A landscape with many valleys, sampled at points; each row gives a point and its height.
A ball rolls from a point to whichever of its 2 nearest points has the largest drop for the distance, and stops where none of them is lower. Distance is the straight distance between rows; heights are no part of it.
z_334 height 60.7: [127 122  59 180 117  93  94 151 100 129 127 179  91 156  91 147 106  99
 104 190 163 126 119 163 155 149 125 125 146 181 141 126  65 148 103  93
 119 150 159 119 174 135 127 145 154  81 131  87 148  90 125 126 154 126
 151 127 149 108 176 179  79 125 130 143 123 123 151 107]
z_724 height 81.2: [143  76 127 148  97  51 134 119 123 117  99 129 163 128 119 115 145  94
  76 144 122 144 133 113 167 154 118 120 136  78 157  96 122 105 109 109
 151 146 123 115 115 122 157 191 122 126 174  95 165 123 141 116 187 108
 153 142 218 104  99 160 106 162 130 192 160 104 163 152]
z_294 height 7.5: [135 137 150 112 119 185  79 126 155 161 164  88 125 133 156 127 143 127
 207  88 152  92 149 114 108 105 149 145 127 125 105 141 150 121 149 143
 114  93  88 120  82 143  73 148 141 108 115 128 116 146 110 129 117 163
  75 161  67 128 135  67 120  96 181 118 154 176 170 108]
z_285 height 59.1: [120 135 118 113 117 130 124  91  73 124 140 170 154 162 177 131 103 120
 181 167 137 112 107 137 164 163 171 118  89  94  76 114 135 100 172  87
 135  78 106 176 157 102 121 128 124 138 186 111 136 117 109 134  82 171
 111  97 134 159  66 130 197 131 124 103 113 123  93  99]
z_259 height 72.7: [126 146 136  81 143 145 134 160 139 136 135 113 120 151 130 130 140 166
 122 137 128 131 116 146  97 108 117 110 124 143 104 127 136 148 118 115
 117 112 141 140 138 105 151  78 124 133  93 154  92  84 119 161  78 128
 141 109 106 177 155 135 152 100  94  77  76 112  76 103]
z_962 height 42.4: [116 113  86 151 161 130  43 154 141 132 162  96  72 145 124 130  67 135
  77 122 141 136 102 132 133 107 120  90 133 144 147 150 126 111 122 116
 101 147 144 105 144 163  92  97 115 146  97 143 155 136 131  88 121 114
 176 168  95 109 220 159 127 162 133 148 124 104  79 153]
z_22 height 35.6: [156 167 109  92 106 146 178 122 145 169  90 191 107 111 124 129 192 140
 129 124 112 109 152 108  70 123 132 116 120 121 114 103 133 154  79 185
 114 108 127 114 190 114 156  95 111 157 151 125  49  89 108 141 141 137
 128  88  93 166  94 117 109  87 105  80  59 147 138  94]
z_811 height 80.1: [103 162 172 169  98  94  94 168 142 115 176 120  88 119 133 124 178 160
 154  82 186 121 116 141  96 117 103 167 147 138 109 122 143 126 143 136
  92 104  75 118 132 106 115 108 156  77 132 117 133 157  81  75 125 134
  98 184 121 101 186 126 131 167 182 148 152 178 171 186]
z_949 height 44.2: [116 130 171 100 145 129 122 158 136 115 151  95 163 140 119 127 123 156
 127 112 110 131 138 137 153 147 130 147 128 165 113 107 101  97 154  89
 124 174 103 151  66 144 121 133 139 100 104 142 134 130 149 111 102  93
  92 138 131 106 147 110 124 134 131 141 160 102 114 169]
z_704 height 86.7: [122 102 179 143 106  95 127 179 135  91 122 112 150 142 131 109 142 108
 131 144 143 158 133 125 157 152 120 161 123 102 124 119 173 130 163  93
 111 117 114 157 101  94 149 166 131  88 122 121 155 144 131 112 124 138
 133 169 174 130 122 130 162 172 130 179 155 149 148 150]
z_986 height 27.7: [161 151  86 126 118 132 142  64 114 175 107 185 117 108 112 158 149 127
 140 124 136  92 139 130 110 103 151 103 154 160 125 113  87 132  96 154
 141 147 146  97 150 131 127 140 139 141 159 125 100  96 102 149 180 108
 113 110 111 130 118 113  38  98 143 125 112 135 180  93]
z_944 height 56.5: [123 141  90 144  84 169 187 147 110 108  87 203 112  92  71 139 181 100
  89 182 129 103 175 135 111 167 127 135 154 165 183 141 104 169  62 153
 159 161 158 126 204 127 164  91 119 128 115  71  79  94 133 146 183 143
 146  77 119 151 103 147 118 111  89  85  98 139 129 128]
z_483 height 84.7: [154 111 154  89 137 147 111 126 118 142 114  98 208 166 156 116 159 106
 192 131  81 104 129  94 170 173 180 147 108  72 114  68  85 112 160  80
 151 128  99 177  91 151 120 172 123 105 160 125 127 162 134 144 154 143
  93  95 176 142  43 107 135 113 115 164 156 132 131 104]
z_907 height 43.5: [140 100 110 130 105  99  44 131 162 134 166 109 110 145 156 119 116 120
 100 108 124 122 125 105 125 122 151 116 107 106 127 122 168 104 147 117
  98 110  94 127 123 140 129 139  90 149 152 119 157 128 105  85 143 122
 161 172 144 144 153 126 114 151 165 170 105 115 127 138]
z_20 height 69.3: [115 153 143 165 147 170 187 116 106 135  86 156 131  74 119 153 152 117
 174 115 177 120 160 119 121  84 101 172 161 168 159 155 149 130 122 166
 154 157 155  86  86 124 120 114 150 120 113 136 114 136 131 178 130 144
 103 124 105 102 105  94 130 128 125 105 176 172 187 137]
z_363 height 81.1: [120 141 200 105 157 180 135 150 211 114 166  83 114  45 131 112 161 156
 143  63  87 165 151 133 102  88 103 151 122 137 155 177 177 116 119 135
 134 162 110  94 107 137 116 134 117 138  91 164 152 157 144 150 103 102
 140 150  84 124 116  92 127  94 115 119 161 135 122 180]
z_616 height 43.3: [137 157 174  88 116  68 200  80 116 112 114 145 168 139 127 118 151 173
 136 144  80 146 119 128 115 152 141  90  99 114  91  90 121 130 125 129
 154 118  99 177 149 100 182  96 129 151 178 160  93 112 125 130 105 100
 119  71 161 175  72 120 158 109 101 107  81  65  81 115]
z_292 height 43.6: [ 89 107 104 163 163 162  84 121 106 123 140 105 105 162 151 118  55  88
 151 158 167 135 117 130 165 106 121 124 130 115 102 161 178 121 166 134
 127 108 154  93 161 154  59 136 166 139  86 153 165 149 144 114  85 170
 145 177  90  91 171 129 145 177 155 145 160 138 139 113]
z_661 height 57.0: [157 116 124 107 112  71 159  94  84 158  98 113 164 194 126 126 102 139
 121 108 104 122  88 119  85 140 113 127 134 127  80  92  72 151 189 173
 101  61 116 131  62 128 164 154 129 146 138 132  52 137 109  94 144 132
  88  87 155 141 152 135 125 111 160 128  69 121 135  59]
z_692 height 46.9: [150  88 116 158  96 144  86  90 139 149 132 129 130  89 149 137 130  66
 159 114 162 114 155  95 157 112 161 129 110  69 161 133 156 131 121 161
 138 114 118 122 133 132  94 176 119 141 148  78 175 175 125 131 171 155
 138 169 117 110  81 118 117 142 172 172 167 173 182 125]
z_307 height 16.2: [166 124 173 138 101 115 131  87 124 174 119  92 135 115 134 131 164 152
 180  71 170 104 135 106  90 100 137 131 140 123 118 113  92 124 130 187
 113 105  93 140  53 102 125 166 138 125 126 113  94 153  94 120 152 140
  64 137 110 105 130  94 123 120 173 134 155 176 196  92]
z_827 height 58.1: [136  94  90 140 104 160 122 156 122 120 107 138 171 120 145 108 160  67
 122 194 102  85 157 105 184 187 163 151 132  84 187 129 113 132 103  86
 178 173 150 122  84 177 109 184 114 118 136  63 172 140 171 158 198 130
 134 115 171 128  53 109  91 136 117 154 190 150 158 134]
z_898 height 88.2: [133 119 156 115 106 143 118 170 136 110 123 113 192 152 153  96 168 112
 172 146  96 125 142  96 173 179 161 174 103 101 106  87 154 108 170  77
 129 111  93 169  82 131 131 171 121  90 151 127 135 141 135 126 142 144
 106 136 186 142  71  94 136 151 130 170 164 147 154 139]
z_632 height 73.2: [109 146 130 129 169 159 134  67 111 121 156 159 139  80 120 163 106 153
 125 140 141 118 143 134 155 108 140 117 141 126 134 120 157  99 116 115
 180 177 128 134 177 141 121  91 109 163 165 144 154 133 149 164  90 119
 102 111  72 100  75 130 141 109  92  85 132  93 105 156]
z_13 height 22.8: [172 151 146  80 141 139  92  74 161 178 168  82 141 123 160 134 153 182
 156  39  86 102  99 112  71  97 149 125 143 155  93 124  99 117 141 153
 104 124  94 121  56 175 120 126 111 165 142 180  89 147  95 107 122  99
  66 120  98 160 133  64  74  74 168 109 118 139 127 124]
z_147 height 35.8: [103 103 142 117 165 159 105 179 123 105 149  68 121 168 120 119  60 133
 124 142 143 139 112 138 157 124 113 133 123 146 107 173 135 134 167 114
 107 116 152 137  95 128  81 129 141 108  56 161 123 136 158 108  68 161
 121 152  95 101 206 121 175 150 140 123 153 127  96 111]
z_480 height 62.8: [109 154 110 161 117 101 185 193 108 114  81 192  88 146 112 122 168 124
 123 148 165 163 117 136 101 149  93 167 138 176 115 128 130 133 115 148
  99 115 164 104 171 105 164  94 162  73 132 142 119  96 106 127 135 120
 147 134 185 130 183 158 100 145 112 110  96 162 160 131]
z_181 height 27.4: [130 178 107 129 140 129 114 129 144 128 149 183  94 111 103 159 159 188
  97 134 127 110 121 159 124 126 150 123 143 174 130  71  98 106  90  82
 134 201 109 126 178 147 137  77 115  88 176 135 125  86 112 125 138  69
 139 128 144 106 131 136  75 112 105 129 103  79  96 197]
z_488 height 41.6: [ 99 117 152 125 133 151 118 160 103  93 150  71 137 183 127 128  90 137
 140 153 173 147 112 158 160 120 130 142 110 122  96 165 143 134 169  97
 112  79 136 169 113  89  91 115 135 119  87 139 119 132 128 116  51 189
 119 126  97 129 167 112 229 145 129  83 136 110  86  91]
z_669 height 60.6: [127 146  95 140 130  92 138 160 117 139 117 168  68 157 102 132 130 155
  85 138 151 145  92 151  87 129 106 114 141 167 107 122  99 142  96 141
  97 122 154 102 176 117 158  90 154 106 120 158  99  83 111 107 133 100
 169 138 152 122 222 163 100 137 111 120  73 123 112 123]
z_138 height 38.7: [170 132 113 130  69 129 163 104 153 165 105 178  97  87 114 122 176 105
 113 109 127 118 162 103  95 125 141  96 109  77 143 113 139 156  77 204
 118 103 117 145 204 103 155 133 113 159 171  94  94 132 107 129 177 142
 145 105 112 137  75 148 114 108 131 117  72 141 147  92]
z_451 height 52.7: [138  98  81 162 119 137  93 149 113 136 112 147 151 124 146 121 122  60
 136 172 141 106 158 106 185 160 164 153 129 105 150 130 131 134 124 112
 147 135 139 111 108 159  94 201 125 108 151  73 172 141 147 137 181 142
 138 151 154 113  96 118  84 154 150 181 187 159 189 132]
z_161 height 66.3: [165 122  86  74 148 113 100  95 101 130 139 106 158 197 175 115  63 137
 132 129  89 119  67 146 118 140 143  90 100 128  77 139 117 134 186 109
 111  43 134 139  97 123 121 139 102 173 103 141 117 106 119 106  81 155
 150  90 118 207 145 124 172 104 155 104  76  89  52  65]
z_695 height 47.6: [145 137 201 101 134  99 188  96 131 105 120 106 177 104 121 124 180 169
 143 133  90 142 147 116 138 134 132 114 103 112 140 108 142 137 112 109
 178 143 109 191 123 107 172  94 109 150 152 152 119 140 147 159  88 115
 117  67 154 153  44 126 166 101  79 101 114  76  87 145]
z_701 height 51.7: [ 70 150 189 127 151 150 133 159 153  95 179  91 154 116 103 144 121 152
 141 106 130 138 153 152 162 133 126 141 107 138 117 120 131 108 145  92
 121 180  76 134 122 137 111 104 136 101 112 131 154 168 158 118  90 116
 101 145  87  77 121 133 182 137 142 127 174  96 113 207]
z_444 height 32.9: [162 119 104  85 141 153  72 145 162 180 138  85  96 123 141 113 127 139
 127  92 119  96 142 133  73  72 126  96 132 140 134 159 129 144 112 137
  96 108 145  97  79 142 109 127 116 157  89 148 118  98 123 138 130 119
 153 145  79 158 175  81  76  97 158 133 103 145 121  84]
z_203 height 53.0: [142 141 138 128 127 153 157 162 130 122 122 152 106  90  82 149 155 140
  78 151 142 123 155 149 125 117 120 114 149 151 179 137 104 162  57 134
 138 180 171 121 149 100 154  94 119 119  94 113 131 107 129 152 157 107
 161 103 116 132 138 163 103 123  91 108 127 122 107 148]
z_330 height 67.3: [112 137 105 193 113 125 213 104  80 123  62 187 118  98 119 149 150  97
 148 136 186 138 146 116 121 112  91 160 156 148 151 158 153 140 123 178
 142 126 174  99 150 107 156 126 166 135 128 127 106 139 123 166 146 153
 115 111 142  98 117 139 140 155 116 110 135 171 195 106]
z_928 height 54.5: [156 129 156 106  92 112 126 119 141 140 138 121 133 142 154 116 157 125
 149 114 125 142 121 108 122 138 134 126  80  85  94 122 172 127 149 128
 113  68  98 176 130  98 155 141 117 141 156 127 118 123 104 125 104 153
 115 111 147 152  90 138 170 119 133 123 103 131 115 102]
z_840 height 72.1: [ 89 111  86 201 126 122 151 118 120  70 120 163 115 100 122 133  99  63
 102 170 153 156 108 126 162 144 109 154 123  89 170 183 195 130 126 136
 155 104 184 110 227 111 154  97 131 170 148 102 171 176 145 145 144 192
 166 133 140 129  82 175 194 183  92 118 139 152 121 143]
z_357 height 58.4: [ 59 125 149 117 198 165 119 148 151  74 158 119 116 136 184  81  56  94
 143 131  73 179  94 103 163 136  99 135 110 119 104 174 215  88 175 119
 129 138 145  88 190 141  69 119 132 130  95 186 201 139 174 117  78 146
 168 182 137 122 149 133 173 156 117 140 180 121 111 194]
z_241 height 65.2: [ 96 122 124 141 174 153 142 171 134  73 136 141 111 111 148 117  83  96
 113 157 104 169 107 128 175 140 109 146 113 121 153 160 183 109 156 112
 147 154 170 110 152 142 113 104 120 120 119 142 200 133 158 134 106 126
 168 146 158 135 124 152 151 153  80 131 158 136  94 184]
z_573 height 35.9: [123 119  96 139 150 117  62 143 161 124 167 132  79 117 147 126 105 124
  85 104 122 142 115 126 144 107 125 115 132 145 132 134 130  94 136 117
 113 165 122  94 132 175  96 120 118 127 146 131 179 115 129  92 142  90
 170 187 146 110 188 135  81 135 150 166 136 102 116 187]
z_98 height 42.3: [172 101 126 139  86 134 116  88 162 169 110 125  98  89 154 118 154  94
 158  79 146 133 144  88  99  88 139 110  93  52 142 141 177 138 113 203
 116  78 127 135 146 107 130 163 112 150 129 106 134 161  94 148 154 158
 147 148 112 135  94 134 126 121 168 146 113 179 159  81]
z_595 height 20.4: [121 121 119 151 138 104 109  83  97 153 127 132 124 110  78 172 121 161
  93 113 166 104 131 148 116 106 131 102 161 168 142  95  56 124 105 136
 130 187 118 128  93 119 133 140 129 129 126 114 102 130 120 107 132  85
  88 125 103  73 161 132 115 149 136 132 153 106 142 139]
z_603 height 61.9: [144 129 152 126  85  62 120 103 140 161 140  99 114 149 123 126 160 184
 102  83 119 122  91 112  48 118  99 119 110 133  87 102 144 146 127 164
  84  67  62 148 103 112 197 118 113 152 148 149  67 136  75  65 109 107
 107 116 155 139 156 125 139 129 154 134  87 122 114 125]
z_829 height 34.9: [138 121 134  90 140 114 100 107 113 138 141  89 196 158 120 127 108 166
 123  95  71 100 114 119 126 151 139 139 133 154 109  83  71 104 167  88
 128 160  82 151  20 186 123 150 105 135 142 163 100 145 137  89 132  75
  86 102 156 120 130  86  98 132 148 159 131  93 108 156]
z_532 height 25.4: [129 107  83 108 149 122  73  93 113 151 149  94 160 147 135 143  61 161
  98  95  62 102 104 116 129 130 139 127 141 163 105 113 109  93 178 125
 118 153  91 114  51 204  96 152  86 162 151 153 131 138 130  80 131  71
 121 130 141 124 164  84  77 130 155 160 110  94 111 162]
z_968 height 31.9: [138 191  90 137 121 170 175  64 118 163  99 208 121  87 123 166 177 141
 166 120 138  95 138 110  88 102 144 124 154 158 120 107 132 131  89 167
 154 155 145 102 190 135 140  91 119 153 169 129  63  89 109 162 138 133
  93  89  88 130  87 105  95  92 116  88 100 151 182 115]
z_400 height 80.3: [158  88 121  90 152 157  89  76 123 153 139 102 174 132 153 123  95 105
 133 120  83 104 141  98 190 138 182 110 120  70 135  98 102  83 138 106
 165 162 114 147 101 183  91 165 105 164 166 122 164 146 153 137 169 107
 106 118 131 127  60 113  79 112 128 162 163 111 132 116]
z_289 height 37.6: [149 108 106 106  99 126  90 184 162 171 123  92  83 155 127 108 146 119
 119 116 151 114 129 138  77  97 111 111 110 112 129 163 153 168 108 134
  68  64 146 121 106 106 130 132 120 135  84 122  97  99 113 119 127 156
 162 139 100 173 186 120 125 108 155 124  69 155 122  52]
z_287 height 70.9: [ 76 161 158 133 157 177 158 209 205  73 140 106 137  69 146 119 116 114
 159  87  74 171 127 126 148 144 112 189 115 141 157 155 157 114 149 146
 127 189 115  79 113 157  93 149 136  75  91 121 193 159 159 124 149 113
 148 175 143 110 119 102 129 133 125 175 210 157 180 241]
z_485 height 49.9: [128 135 123 160 120 131 115 158 137 132 139 122  79 132  69 163 130 133
  73 170 188 124 145 159 129 115 125  89 139 117 174 128  89 173  71 131
 109 144 160 147 182  83 147  92 121 120  82  92 104 130 122 127 143 136
 155 116  84 105 171 182 157 143 112 113 103 105  98 119]
z_652 height 59.7: [147 142 127 112  87  63 127  99 135 174 116 112 141 195 112 136 136 161
 105  90  71 109  83 127  54 152 131 107  94 131  85  71  93 170 144 168
  73  75  61 142  88 136 175 132  95 162 194 143  61 153  91  53 159  95
 115  91 181 156 123 117 122 109 169 144  57 107  97 108]
z_889 height 49.2: [155 105 140 111  87 125  40 136 172 141 170  94 106 164 165 102 128 109
 137 107 128 134 112 103 108 121 148 122  99  75 105 134 203 124 154  96
  81  65  83 164 137 114 110 148  97 134 142 127 133 135  95  85 109 169
 146 162 117 178 138 120 165 131 173 156  99 138 106 111]
z_226 height 22.9: [160 140 117 137 127 138 105  79 119 168 138 147 130 100 106 159 144 138
 139 109 159  93 152 135 122 106 167 114 158 141 137  93  77 109 109 134
 135 158 113 124  95 127 111 148 129 128 149 104 126 130 115 136 169 104
  94 123 105  99 125  98  78 123 157 131 152 133 163 114]
z_239 height 69.8: [140 141 117  64 132 126 102 159 141 129 149 126 129 182 155  97 118 155
 130 142  91 128  96 150 109 144 133 120 104 140  81 136 147 130 157  94
 106  72 128 132 107 118 144 104 115 140 111 161 126  68 115 132  92 129
 167 111 150 211 147 126 141 113 129 105  69 103  59  98]
z_436 height 75.0: [127 153 151 107 169 151 128 186 162 123 141 115  68 129 119 112 156 176
 108 116 135 159 106 139  81  88  78  99 127 137 145 146 148 144  80 123
 104 134 158 107 169 106 146  45 110 111  90 176 114 107 131 146  96 111
 171 137  92 154 175 155 155 121  66  73 100 136  70 151]
z_188 height 47.0: [124 127  96 181 121 101  58 172 136 141 172  99  61 161  97 126 125 149
  76 127 185 135 105 148  98 110 116  99 117 115 135 137 126 144  95 116
  65 114 150 128 174 104 125  88 121 128 102 125 111 147 109  78 130 140
 158 153  94 113 217 170 184 178 143 128  80 133  99 119]
z_552 height 28.4: [166 139 124  88 147 157  93  79 168 180 144 101  95  99 144 145 157 170
 131  60 118  86 133 123  56  48 142  83 151 152 129 135 111 130  79 162
 110 131 126 102 106 130 111 108 105 174 118 154  91 108 106 135 137  92
 120 127  62 158 151  70  75  81 151  99 111 138 126 106]
z_698 height 64.1: [154 121 177 119  80  84 140 129 161 154 111  81 113 135  90 132 180 161
 103 103 136 128 150 122  71 119 125  90  98 110 148  90 115 176  93 162
  81  97  91 194 108  65 188 136 101 143 123 103  66 149 101  84 131 129
 119 104 123 127 128 136 168 118 144 142  83 114 107  92]
z_994 height 10.2: [105 159 103 158 176 166 120 168 117 117 139 128  79 144  99 160  86 137
 120 138 180 134 114 154 146 110 117 109 154 186 150 121  59 130 114 120
 129 182 169 111 141 139  94  77 157  83  89 142 137 120 133 121 102 124
 114 143  81  82 191 167 128 124  94 102 148 123  98 153]
z_769 height 50.4: [135 103 131  91 104 106 211  93  71 110  75 142 177 159 175  80  86  89
 154 155  93 145 119 129 151 169 139 115  97  82 110 142 105 134 169 152
 141  56 150 164 125  93 134 158 143 146 143 104 116 121 124 140 123 170
 135  78 158 187  82 141 190 129 101 106  95 123  96  34]
z_223 height 76.7: [128 108  74 186  73 116 115  66 107 123 122 203 122  84 124 147 132  82
 113 158 137 111 140 115 143 156 146 117 125  96 163 119 150 129  96 135
 161 130 125 129 219 130 138 149 119 156 212  70 151 143 136 143 179 148
 137 122 147 104  51 178 114 122 125 142 123 131 155 136]
z_358 height 16.0: [149 133 151  91 133 158  82  85 149 156 171  75 129 115 178 111 134 150
 183  54 101 104 127 101  95  98 139 134 135 148  93 156 138 106 166 161
 122 110  73 101  71 169  89 149 138 140 118 168 122 144 104 101 111 111
  81 155 100 132 149  63  82 106 188 133 154 162 157 127]
z_249 height 59.4: [ 82  93 216 123 162 102 146 132 151  71 148  61 181 119 125 114  86 132
 115  93  90 186 119 108 176 143 105 139 110 125 114 143 162  98 166 110
 130 153  93 112 119 138 113 162 130 131  87 156 173 174 172  95  82 110
 122 167 138  82 125 128 176 151 141 168 202 104 140 218]
z_671 height 57.4: [136 103  44 178 112 110 110 141  96 144 116 171 117 147 118 134 107  68
 143 194 151 106 138 132 168 147 137 146 137 159 142 146 105 152 122 111
 139 139 161 111 133 157 110 183 158 107 141  90 157  95 149 149 159 142
 139 129 156 118 134 140  63 130 145 159 155 149 178 101]
z_345 height 19.4: [112 118 111 124 167 141 150 120  91 133 111 103 144 141 109 149  72 130
 117 153 156 115 137 148 164 107 113 119 169 166 135 135  77 139 135 130
 153 175 173 117  73 144 103 131 159 117  78 131 118 106 148 160 112 122
  93 125  94  96 161 131 106 128 115 122 152 115 124  94]
z_63 height 52.4: [126 113 204 112 167  83 194  78 114  92 114  93 155  95 121 128 123 166
  79 140  98 180 118 127 148 104  98 101 121 106 144 155 170 123 113 139
 170 125 156 158 152  99 168 101 123 172 107 172 140 139 143 153  87 114
 155 107 150 129  99 151 172 122  67  95 113  69  73 126]
z_315 height 34.6: [123 177  85 145 100  96 152 114 112 127 106 223 107 142  91 139 175 154
 109 163 123 125 132 151 112 167 151 137 137 171 104  82  91 123  97 105
 128 151 113 124 213 137 152 106 131  88 193 118  85  71 111 137 163  91
 130 107 169 118 121 146  66 110 108 122  77 103 146 142]
z_677 height 78.7: [131 112  93 176  66  55 167  82  99 110  95 200 141 107 101 125 155  89
  83 161 123 131 138 136 146 173 113 124 148 117 157 105 104 119  91 121
 161 152 116 112 199 113 167 172 156 127 219  91 138 125 139 127 193 113
 139 117 196  91  71 178  86 126 114 147 125 109 178 148]
z_538 height 83.1: [124 139 150 175 118 113 107 221 137 128 115 128 117 135 113 119 158 128
 138 129 161 146 132 146 118 145 118 180 141 153 129 114 103 120 133 108
  84 135 121 145  84 109 113 151 145  48 100 106 156 132 124  97 152 132
 132 179 167 101 183 123 107 158 159 177 159 165 182 171]
z_438 height 76.8: [117 107 106 125 159 158 103  34  92 126 134 145 170 109 143 144  74 115
 133 150 117 107 134 128 193 139 159 114 139  98 133 113 125  91 142 102
 200 184 120 133 147 170  94 142 133 165 181 124 175 143 158 150 132 117
  85 121 105 104  52 133 103 103 114 123 162 108 130 123]
z_843 height 33.9: [158  80 123 103 123 130 134 154 124 158  87  68 146 162 120 112  97 105
 139 142 139 129 131 127 129 114 110 128 130 116 132 167 116 168 154 154
 112  78 171 140  49 115 134 172 134 141  60 124 102 111 137 141 129 161
 134 124 121 137 161 116 112 109 141 143 114 147 145  40]
z_372 height 63.1: [113 111 115 112 117 166 165 152  98 116  82 128 184 123 112 121 146  98
 129 190 114  93 172 126 164 174 120 160 150 118 176 127  90 136 106  97
 187 176 166 141  72 159 126 137 131  93 107  82 148 124 169 188 159 123
 110  87 161 138  79 127 114 135  92 123 170 134 138 104]
z_76 height 63.2: [149 123 138  86 128  99 124  55  91 127 136 103 165 168 166 125  77 137
 132 130 103 141  90 136 129 146 159  79  82  95  92 131  96 135 156 116
 130  57 107 202 135  96 140 126 100 186 130 130 118 140 111 124  62 159
 125  76 114 172  99 124 227 118 133 100  98  76  47  90]
z_411 height 46.5: [115 121 129 107 138 121 176 113  68  91 103  88 181 185 156 118  65 125
 148 172 145 142 109 144 167 127 130 122 121 111 105 164 106 142 175 120
 138  54 173 171  98  88 111 145 154 131  87 130 108 103 121 160  74 187
 125  91 129 157 138 117 218 133 105  82 114  99  91  48]
z_991 height 72.3: [104 158 130 146 154 199 156 167 144 117 120 154 128  79 131 136 142 108
 179 107 125 130 148 134 130 118 120 180 136 170 150 145 147 119 131 140
 149 182 143  83  87 155  99 117 150  99 104 132 155 143 154 156 126 119
 115 147 116 107 114  91 106 136 129 122 189 173 169 178]
z_918 height 65.3: [109 132 109 184 122 101 199 163 108  83  90 197 104  97 115 128 153  96
 132 137 150 162 120 117 129 145  88 175 147 160 149 146 163 125 123 148
 139 133 176 101 156 122 181 106 151 105 145 138 143 136 130 144 149 121
 147 130 191 116 115 156 128 164  98 123 137 174 162 163]
z_760 height 39.3: [121 151 139 112 103  85 187 104 115 111 110 190 122 128 100 128 143 160
  80 154 105 135 130 145 110 160 131  95 122 122 114  72 119 140 103 143
 143 130 101 136 214  96 184  97 139 149 182 139  84  81 119 115 139  94
 144  91 148 141 108 149 122 127  96 110  66  66  95 120]
z_327 height 51.0: [ 86 114 139 105 167 176  91 113 145 116 174 117 134 131 175  98  71 103
 160 119 109 134 135 102 158 128 134 134 109 114  88 164 202  99 171 111
 138 127 104  96 155 159  68 134 140 134 106 156 177 138 160 130  86 140
 139 178 102 122 140 102 141 136 157 133 166 118 131 159]
z_235 height 18.4: [107 177 113 133 169 168 109 163 148 118 166 156  68 116 109 157 117 159
 115 121 141 137 116 161 129 114 123 109 148 170 148 103 100 110 100  97
 133 197 125 107 175 154 103  61 133  84 140 139 147 118 129 122 105  98
 125 148  93  96 166 155 113 119  92 105 132 107  92 199]
z_694 height 74.2: [ 82 126  64 217 108 116 120 123 111  67 133 207 109  90 110 145 107  59
 107 166 155 137 113 141 165 166 126 155 138 128 169 141 155 124 114 107
 156 138 147 106 224 132 160  97 134 134 182  81 165 161 150 144 154 161
 145 130 150 111  68 175 164 154 101 120 143 152 134 182]
z_418 height 69.4: [ 97 114 155 154 168 143 170 121 114  73 116 124 137  94 122 139  92 118
  99 165 135 158 131 132 178 123  98 138 134 100 167 177 176 128 120 138
 172 141 183 128 167 124 140  98 124 154 116 137 174 166 156 170 113 144
 154 115 121 115  90 173 178 150  73  97 156 126  89 146]
z_430 height 54.0: [132 117 117  99 102  82 181 145  74 125  70 138 179 206 131  95 116 105
 155 162 124 136 116 137 131 176 125 144 138 110  89  96  87 134 185 125
 118  60 137 145  94 103 152 169 159 101 139 109 103  98 132 131 139 158
 100  93 180 160 138 142 128 135 134 136 101 132 139  48]
z_481 height 76.1: [132 149 153 139 132 137 123 112 153 140 152 124  95  79 123 156 160 144
 136 100 162 121 153 133 101  82 122 124 128 104 137 128 164 126 100 137
 125 133 116 126 157  96 141  99 117 145 129 126 126 160 116 145 106 133
 127 136  70 105 116 128 154 125 121  97 128 132 135 149]
z_423 height 27.0: [136  83 104 111 159 143 115 124  96 137 111  73 158 175 131 138  41 114
 117 167 143 110 132 133 176 121 132 114 139 133 128 161 106 151 167 122
 146 113 177 131  69 155  87 151 134 158  59 130 129 115 167 149 105 150
 129 129  89 120 159 112 125 140 137 132 148 120 112  58]
z_718 height 77.9: [122 153 166 152 101 121  97 130 175 133 165 118  68  62 157 131 204 138
 167  66 157 130 135 116  65  72 100 143 139 107 126 146 185 133 112 160
 114  99  95  96 143  90 114 114 124 134 125 127 128 163  83 131 117 135
 128 173  83 136 130 113 143 134 157 117 127 188 156 150]
z_765 height 64.9: [ 81 114 215 118 166 141 179 178 170  76 127  75 170 101 141 104 125 114
 153  95  80 182 140 118 163 154 103 176 135 139 123 165 156 117 168 126
 134 167 113 107 103 133 112 186 137  88  64 160 167 161 173 127  96 112
 104 168 142  85 120 113 151 134 126 163 219 137 170 218]
z_380 height 77.8: [139 150 158  88 163 159 116 163 184 140 149 116  77  85 147 104 175 183
 123  71  93 140 125 139  72  80 100 134 143 160 129 148 150 115  93 116
 115 161 122  99 114 142 133  88 126 127 110 189 128 103 128 144 100  80
 152 160 114 150 158 101 102  91 102 104 118 136 102 166]
z_79 height 67.4: [141 150 161 105 116 128 178 134 102 152  79 122 189 142  98 132 185 142
 145 144 120 114 162 131 113 140 131 147 154 127 142  88  56 117 113 109
 150 144 142 163  55 119 148 144 135  91 116 112  94 123 131 155 173 122
  92  91 159 126 103 119  94 118 106 133 132 135 165  90]
z_893 height 57.5: [141 130  79 123 115 101 120 197 120 130 124 148 104 163  85 122 115 129
  73 184 132 123 136 157 117 154 136 120 138 158 148 124  63 163  93 110
 107 130 155 133 130 137 141 112 137  91  91  91 124  63 119 127 159 119
 178 108 147 164 193 166  72 110 128 139  76  99  97  94]

For each start below, name the point where the ball stops.
z_380 => z_573
z_287 => z_532
z_698 => z_573
z_20 => z_893
z_98 => z_994
z_944 => z_994
z_289 => z_294
z_898 => z_632
z_76 => z_573
z_616 => z_994
z_704 => z_632
z_203 => z_573
z_79 => z_994

Call two points neighbours if one is among the 2 nearest of the other. Go from one point of each pair to the other, from neighbour to neighbour, staying as low as possible. Name the highest point that can't be avoided.
z_573 and z_994 => z_944
z_893 and z_451 => z_334
z_994 and z_294 => z_226
